Each row is a point on a landscape with many valleys, with its height.
From any point a ball takes the steepest step (drop divided by distance) to one of its 2 nearest points. It stops when none of these is lower. Distance is the straight distance between rows; heights are no part of it.
K_674: [-13 -15   4  17  -1  -5  21   8 -13   9  14 -19  25  27  -2  17   2  13
 -33 -11  -8   5  22  12 -18  -9]  height 45.1
K_575: [ -3  10 -16 -11  20   3 -15  22   5   2  -8 -12 -16 -33   0   3   2 -20
  12  -5   3  28 -20  10  13   0]  height 43.7
K_841: [ 13  16   3 -22 -27  20   4  15 -11  14 -15 -11  12  -7 -12 -33  23  29
  21 -15  -3   9  -4 -27  -9 -10]  height 62.6
K_827: [ 13 -14  -1  -2 -13  27  15   4 -15  12   2   3  -9  21   7  -2 -12  31
   2  19 -20  -7  15   1   3 -13]  height 52.5
K_19: [ 11  35  17 -12 -42  12  19  -1 -13  -6 -31  14   3  -2 -10  -4  24  15
   1  -3   3  13  29 -29  -5  -1]  height 34.5
K_342: [ 35  12  15 -31 -26   4 -31 -13  15   0  -9   8   2 -13  17 -10   6  40
  13 -20  12  25   9   0 -22  31]  height 42.5
K_612: [  8  23  -4 -12 -18  24  23  12 -13   3 -11  -9  25  12  -2 -10  22  16
  10  -1 -13  -4 -13 -24 -22 -17]  height 61.4
K_954: [ -8  14  17 -12 -39  -4  15  10  -2  -2 -23  18  -3  -7 -23 -15  23  12
   1 -20  12   3  38 -17   7   1]  height 31.9
K_862: [-39  15   0  -6   1 -19 -11 -21  32  -7  29 -21  11 -11 -29  -9   4 -21
 -10  -5   1  12 -14   7  23  -5]  height 54.8
K_994: [-24  -9  10  11  39 -38   1 -11   3 -11   1  11  -6  18  15  15 -22 -21
  -5   6  32   3 -18  -1  11   2]  height 25.1
K_846: [  0   3  -3  -7  -7 -29 -12  17   4  -5   4  15  -3  -6 -25 -23  32   3
  21 -16  24  16  13  -9   3   3]  height 25.4
K_150: [-16 -10  12  10 -16  -6  10  12  45  -9  15   8  -1  11   0  18 -32  -6
  12 -18   2 -24  21 -18  12  -2]  height 50.0
K_872: [ 31 -12   9 -25   3  10 -35 -11  11   7  11   3  -7 -19  28  -2 -13  18
   7  -8   1   2 -17  19 -20  18]  height 67.4
K_385: [-19 -12   5   2   5 -11   9  23  34 -12   8  -1   2 -11 -15  10  -3 -20
  24 -16  16 -16 -10 -20  12  -4]  height 14.9
K_958: [ -1 -29  17  27   7 -16  -1   6  -9  11  15  10 -21  42   7  -6 -25  -7
 -20 -19  13   3  23   4  11  -2]  height 42.8
K_973: [-12 -11  -6  11   7  33  16   4  11   6 -11  -7  -6  -5  -4   3  -9  -6
  -4  -5 -17 -37  -5  -3   4  -7]  height 16.9
K_108: [-12 -19  -2   9  42  -5  -6  12 -22   8 -10  10 -20  32  14  24 -23  -5
  11  -7  11  10  -4   0  12  11]  height 38.1
K_537: [ -7  -6 -11  11   4 -35 -19  -5  -9 -11  22   4   9   0  -6   0  16  -8
  -1   9  11  21  -3  14   3  -3]  height 18.9
K_985: [-21   6   7   7  37 -43 -13 -22   4  -5   1  14 -16   8  11  12 -15 -20
  -2  16  21   4 -16  28  10  10]  height 19.5
K_911: [  3   3  15  20 -20  16  18  -8  12   6 -14  18 -22  11   0  12 -13  -7
  -6  16 -16 -26  31  -8  19  -9]  height 49.9
K_439: [  7   0  -5 -23  -7  34  -5  -2   4   3   1 -28   7 -18  -3 -24  14   8
  -3  -6 -15   3  -8  -5  -7 -10]  height 55.5
K_700: [  2 -11 -14  -3  27  -6 -11  -4 -16   2   8  12 -15   6  13  -1  -3   5
   5  13  -6   2  -5  17   0   1]  height 34.7
K_556: [  3   3 -19 -11  35  -1 -23  -9  -3   5  -8  -4  -3 -16  34  17 -26  -5
  13  16   4  11 -40  21   2   2]  height 38.5
K_249: [ -6   4  -3  16  -2  20  20 -22  -1  -7   6 -22  16  16 -26  -9  21   2
  -5   7 -24 -36   7 -14   1   0]  height 59.8
K_204: [ 20 -11  -3  -2  17  31  -2 -26 -13  12 -14  -3 -22  16   9 -21  -3   9
 -15  12 -12 -13 -14  -1  -3   4]  height 10.0
K_915: [  0  12  -8   7  -2 -36 -22   3   2 -15  -5  -9   3 -20 -27  15  -3 -44
  15   1  10  30 -11  14  13   0]  height 48.8
K_800: [-29  -5   6   8  -6  11  20  27  31  -9  -9   3   9 -14 -14   9   0 -11
  18 -24  16 -24  -2 -30  14  10]  height 11.4
K_770: [  6 -13 -19   2  43 -11  -6   4 -22   7  -5  21 -12  11  24  23 -29  11
  16   3   3   2  -5  20   4  13]  height 36.3
K_458: [-28  -7  -9   6  -2  23  11  12   6   7  -1 -23   4 -24  -9   5   5 -14
   2 -27 -16 -20   0  10   9  -3]  height 18.5
K_267: [  3 -24  15  17  -7 -19   9  -9  -2  -2  17   9  -6  47  -3 -16 -20   8
 -16 -11   9  -8  25  -4   5  -3]  height 45.3
K_49: [ 10  -1 -24  -5  23  -9 -22   7 -14  -4   7  -7  10 -13   6  24  -9 -13
  11  31 -18  34  -2  24   0   0]  height 38.2
K_237: [ 31  29  16 -22 -39  14   6 -12  -9  -1 -25   7   0  -7   6  -7  13  25
   4   2   2  14   9 -24 -24   7]  height 36.8
K_253: [ -2   8 -20   0  31  -7 -17  -6  -7   6 -11  -7 -10  -5   9  26 -22 -12
   1  37 -13  21 -17  23  13  -1]  height 36.6
K_233: [-12   9  -6   9  15 -37 -14  13  -4  -4 -13   6   1 -27  -3  18  -3 -39
  17   1  22  16 -24  12   6   4]  height 46.5
K_293: [  4 -17  -2  20  -8 -24 -10  19   6 -14  25 -20  16  -1 -12  25 -15 -18
  -8 -12  -4  20  24   8   2  -9]  height 41.8
K_980: [-30  -9   2   2  -2 -11  -1 -17  31 -12  26 -21  14   2 -24 -16   7 -12
  -7 -10 -13 -10  -6  -3   6  -3]  height 56.8
K_507: [ 23   1 -12 -17  11   0 -40  -2  -5   1   2   2  -3 -31  21  -3  -7   8
  16 -21   3  13 -21  21  -7  13]  height 66.3
K_645: [-24  -1   2  -4 -20  24  10  19  18   9 -13  -8   2 -22 -18   1   3  -9
  23 -32  -8 -26  11  -9   9   7]  height 15.3
K_555: [ 27  14  -2   1 -22  -1  13  -8  -8 -11   0  14   4  21  -1  -4  24  21
   3  33  -1  -8  12 -21 -21   6]  height 33.1
K_560: [  5   9  -3   1 -16  27  16  -2 -11  -3  -5  -8  20   7 -16 -16  22  12
  -3  11 -15 -23   6 -20  -6 -16]  height 60.6
K_832: [-11  -6 -12  -8  29  14   0  15  -1   1 -12  -9   0 -22  30  23 -17  -3
   1  12   7   4 -29   0   3  -5]  height 40.3
K_769: [ 10  -7  10   4 -21  -6  16  -2  -5  -7   9  15  -3  18  -2  -3  17   9
 -10  15   4 -14  22  -4  -3  -1]  height 34.8
K_359: [-22  13 -10  -7  25   9   0  26   7   6 -17  -7   2 -40   4  11   2 -18
  11  -4  15  14 -31  -7  12  -3]  height 42.2
K_22: [  5 -11 -12  11  10 -13 -13  24  -8  -7   7 -14   3 -17 -10  30 -14 -27
   1  11  -9  23   4  16   3  -5]  height 39.8
K_644: [ -5  -8   2  27  13 -25  -2  -2  22 -16  14 -14   9  -6   7  12 -50 -33
 -39 -25  -2   9  13   6   8   2]  height 43.1
K_377: [ -8  -4 -13   4  21 -19   3  -9 -24   1  13   4   8  40  -1   2  16  22
 -15  17  -4  16  -1   2 -11   0]  height 34.6
K_585: [  3 -12 -10  -3  28  27   5 -12 -11  15 -20   2 -24  21   0 -13  -7   4
   7  19  -9 -16 -23 -11   9  -3]  height 12.6
K_948: [ 35  15   5 -15 -14  28  -5  -1  11  -6  -8  -6 -12  -9  -3 -17  18   4
   7  19  -7  -6   6 -22  -1  10]  height 53.1
K_364: [-23  19 -11  -9   2   9  11   3  -8   2   0 -25  21  -2 -11   1  28   8
 -28   2 -20  19  -3  18 -10 -19]  height 24.3
K_9: [-28 -17  13  11  35 -24  14   0  22 -22   1   4  10  14  14  12 -22  -6
 -13  -2  29  -8 -12 -15  15  -3]  height 23.0
K_105: [ -1 -15  -4  14  -8 -14   8  19  -9  -5  24 -24  28  -2  -8  22  -1  -1
 -21 -11 -14  14  28  15  -6  -7]  height 43.3
K_146: [-19  32  -6   5 -15 -27 -18 -18  18 -10  24 -26  22  -7 -34   1 -14 -20
 -18   5   7  21 -11   7  28  -5]  height 52.7
K_431: [  9  -4 -13  -7  13  -5  -2 -11 -27   3   5  10   1  20  10 -14  11  28
  -7  17  -4   5  -7   7 -14   5]  height 32.8
K_858: [ 32  -9   3 -16  13   9 -18 -29   0   3  -1  23 -12  -9  26 -12  -7  18
   6  -4   4 -19 -17  19 -12  23]  height 68.4
K_147: [  2 -13  11  21 -28  -9  14 -11  17  -7  19   7   3  33  -8  -9 -24   7
 -11 -10  -8 -20  33 -13  11  -7]  height 47.4
K_942: [ -6 -29   6  16  27   1  -6  11 -30  26   3  10 -27  41   6   8 -15  -5
  -8 -14   4  16  16   8   9   7]  height 40.2
K_905: [-22  -6   4  10   4  -2  14 -30  10  -3  12 -13  12  16 -24 -11  25  -5
 -19   6 -22 -11   2  -1   6  -8]  height 58.5
K_964: [ -5 -16  12  14  -6 -11   8   6   3  -3  12   1 -10   0  -4  -7   6  -8
 -13  -5   5 -12  19  12   0  -3]  height 36.7
K_566: [ 20   7   6 -11 -36  14   9  -6  -2   8 -14  25 -23 -16  11   2 -13   1
  14  12  -5 -11  11 -10   7  -6]  height 51.1
K_296: [  6   6  16  -8 -23  -9   0  16  13  -4 -12  18 -16 -11 -21 -26  23   0
  21  -6  18   3  18  -8  10  15]  height 28.8
K_719: [ 38   7  11 -12  -7  15 -11 -28 -10  -5  -4  11 -10  -9  17 -28  12  12
 -11   4   8 -17  -9  10 -19  16]  height 69.2
K_151: [ -7  -5  18  15 -31  17  29   0  -7   6  -4  -1  15   3   2 -14  11   4
 -19 -23  -7 -28  23  12  -8  -7]  height 52.2
K_984: [ 10 -11 -16  -9   6  15  -8  11 -10  19   1  18 -12  -9  17  -5 -19  11
  31   8   5 -22 -19  -7   3 -14]  height 56.3
K_885: [ -5   7  -5   6  21 -51 -23 -28  -3 -11  21  11  -4   2   0   8   2 -15
  -1  21  14  22  -8  37   6  12]  height 13.1
K_844: [  3  -6   4   9  14  26  14 -21 -15   1 -15  -4 -13  20  -2 -18  16   0
 -28  15 -13 -17  13   3  -5   4]  height 12.2
K_488: [-26  20  -5   0  22 -11  -4  10  -1 -10 -28  -5  15 -29   8  26   1 -30
   2  13  25  23 -34   4  24   0]  height 44.1
K_889: [ 18  10 -17 -18   1   2 -33  -2 -19   6   4   8   8 -27  10 -18  19  12
  20 -24   6  23 -18  12  -5   9]  height 65.2
K_241: [ 18  12 -14  -4   8  -1   9  -9 -20   0  -5  18  12  23  20  -2  21  34
 -11  12  -6  -1 -11  -9 -45  11]  height 30.9
K_446: [ -2  -3 -14  -1   3 -22 -19  17  -9  -8  17  10   1  -9 -13  -8  19  -8
  23  -1  15  12  -4   6  -1  -5]  height 22.2
K_696: [-18 -10 -12  -2  30  24  11  -7  13   7 -12  -6 -12   9  -2  -1   0  -1
  -2  16 -16 -21 -18  -5  10  -3]  height 14.8
K_322: [-29  -1  -8   0  -4   8   3  -1  -4   3  11 -27   9 -19  -9   9  13 -11
 -17  -9 -19   2   5  24   5  -5]  height 21.4
K_722: [-21 -17   3  10  20  -9  13  23  18 -11   1  -3  -3   3   8  14  -8 -10
   7   2  18 -11 -13  -6   9  -2]  height 18.4
K_637: [ -5  24   0   8 -16 -34 -22  -9   9  -9   3 -16  11 -10 -34   8 -21 -40
  -5  16   7  23 -14  13  25  -1]  height 50.9
K_775: [ -6 -21  12  22   1 -18   5   5  24  -9  23  -8  -2  -5   5   1 -20 -22
 -30 -26   5  -6  13   9  -1  -1]  height 39.6
K_447: [ 18   2  -3 -19   3  28 -13   3  17   8  -5  -9  -9 -19   1 -21   7   1
  17   4 -10  -3 -18 -15  -3  -4]  height 54.2
K_532: [ 16  11   9  -1  -7  15   7   4  13  -7 -11  15 -22 -12  -3  -9   0  -5
  19  19   0 -23   7 -16   2   9]  height 52.1
K_627: [ 39  20  17 -20 -37   9 -24 -31   1  -1 -20  14  -2 -12   5 -13  10  32
  15 -12  14  10   3 -17 -18  23]  height 39.7
K_240: [  6  23  -2  -7   2  -3  23  18 -16  10   0   5   6  12  14   6  17  17
  -9   2 -12   3  -9  -5 -52  -4]  height 28.9
K_358: [-18  22  -3 -10   0   2  18  12  -9  -1  -1 -18  17   6   2   7  27   7
 -18  -7 -15  22 -11   0 -36 -10]  height 26.5
K_525: [ 23   3   2 -17 -36  20   5  -5 -12   5   2  16  -3  -2  10   6 -13  22
  10  23 -16  -1  19 -13  -3 -10]  height 51.9
K_813: [ -4 -13  16  16 -21  -1  15   1  29  -5   7  12  -9  27  -6  13 -19  -6
   5   3  -6 -28  25 -12  13   3]  height 48.9
K_542: [ 14  13  -4 -18 -11  10 -16   6 -23  13  -5   2   8 -17   3 -30  24  24
  13 -19  12  18 -15 -14 -12   1]  height 63.9
K_382: [  3   5  17  11 -37  24  26 -12  -7   7 -13   8  -1   5   4   0   0   1
 -15   1 -19 -28  37   0   7 -11]  height 51.0
K_820: [ -4  -5  14  14 -16   2  36  16 -18  19   1  -2  21  30  11  15  -3  20
 -30  -6   0  -3  34   4 -20 -12]  height 46.7
K_42: [ 17 -11   5 -13  -5  27 -15   3   9  14  -2  -4 -10 -16  10  -7 -15   7
  27  -5   5 -14 -33 -10   0  -7]  height 55.4

For each start below, name the point where the ball stops.
K_382 -> K_431
K_775 -> K_800
K_358 -> K_800
K_820 -> K_253
K_872 -> K_359
K_151 -> K_800
K_342 -> K_885
K_560 -> K_359

Call two points neighbours if one is among the 2 nearest of the other. Go from one point of each pair to the other, from neighbour to neighbour, staying as low as possible. Name the highest point that can't be avoided.
K_885, K_800 -> K_994
K_800, K_566 -> K_827
K_431, K_359 -> K_644
K_800, K_204 -> K_458
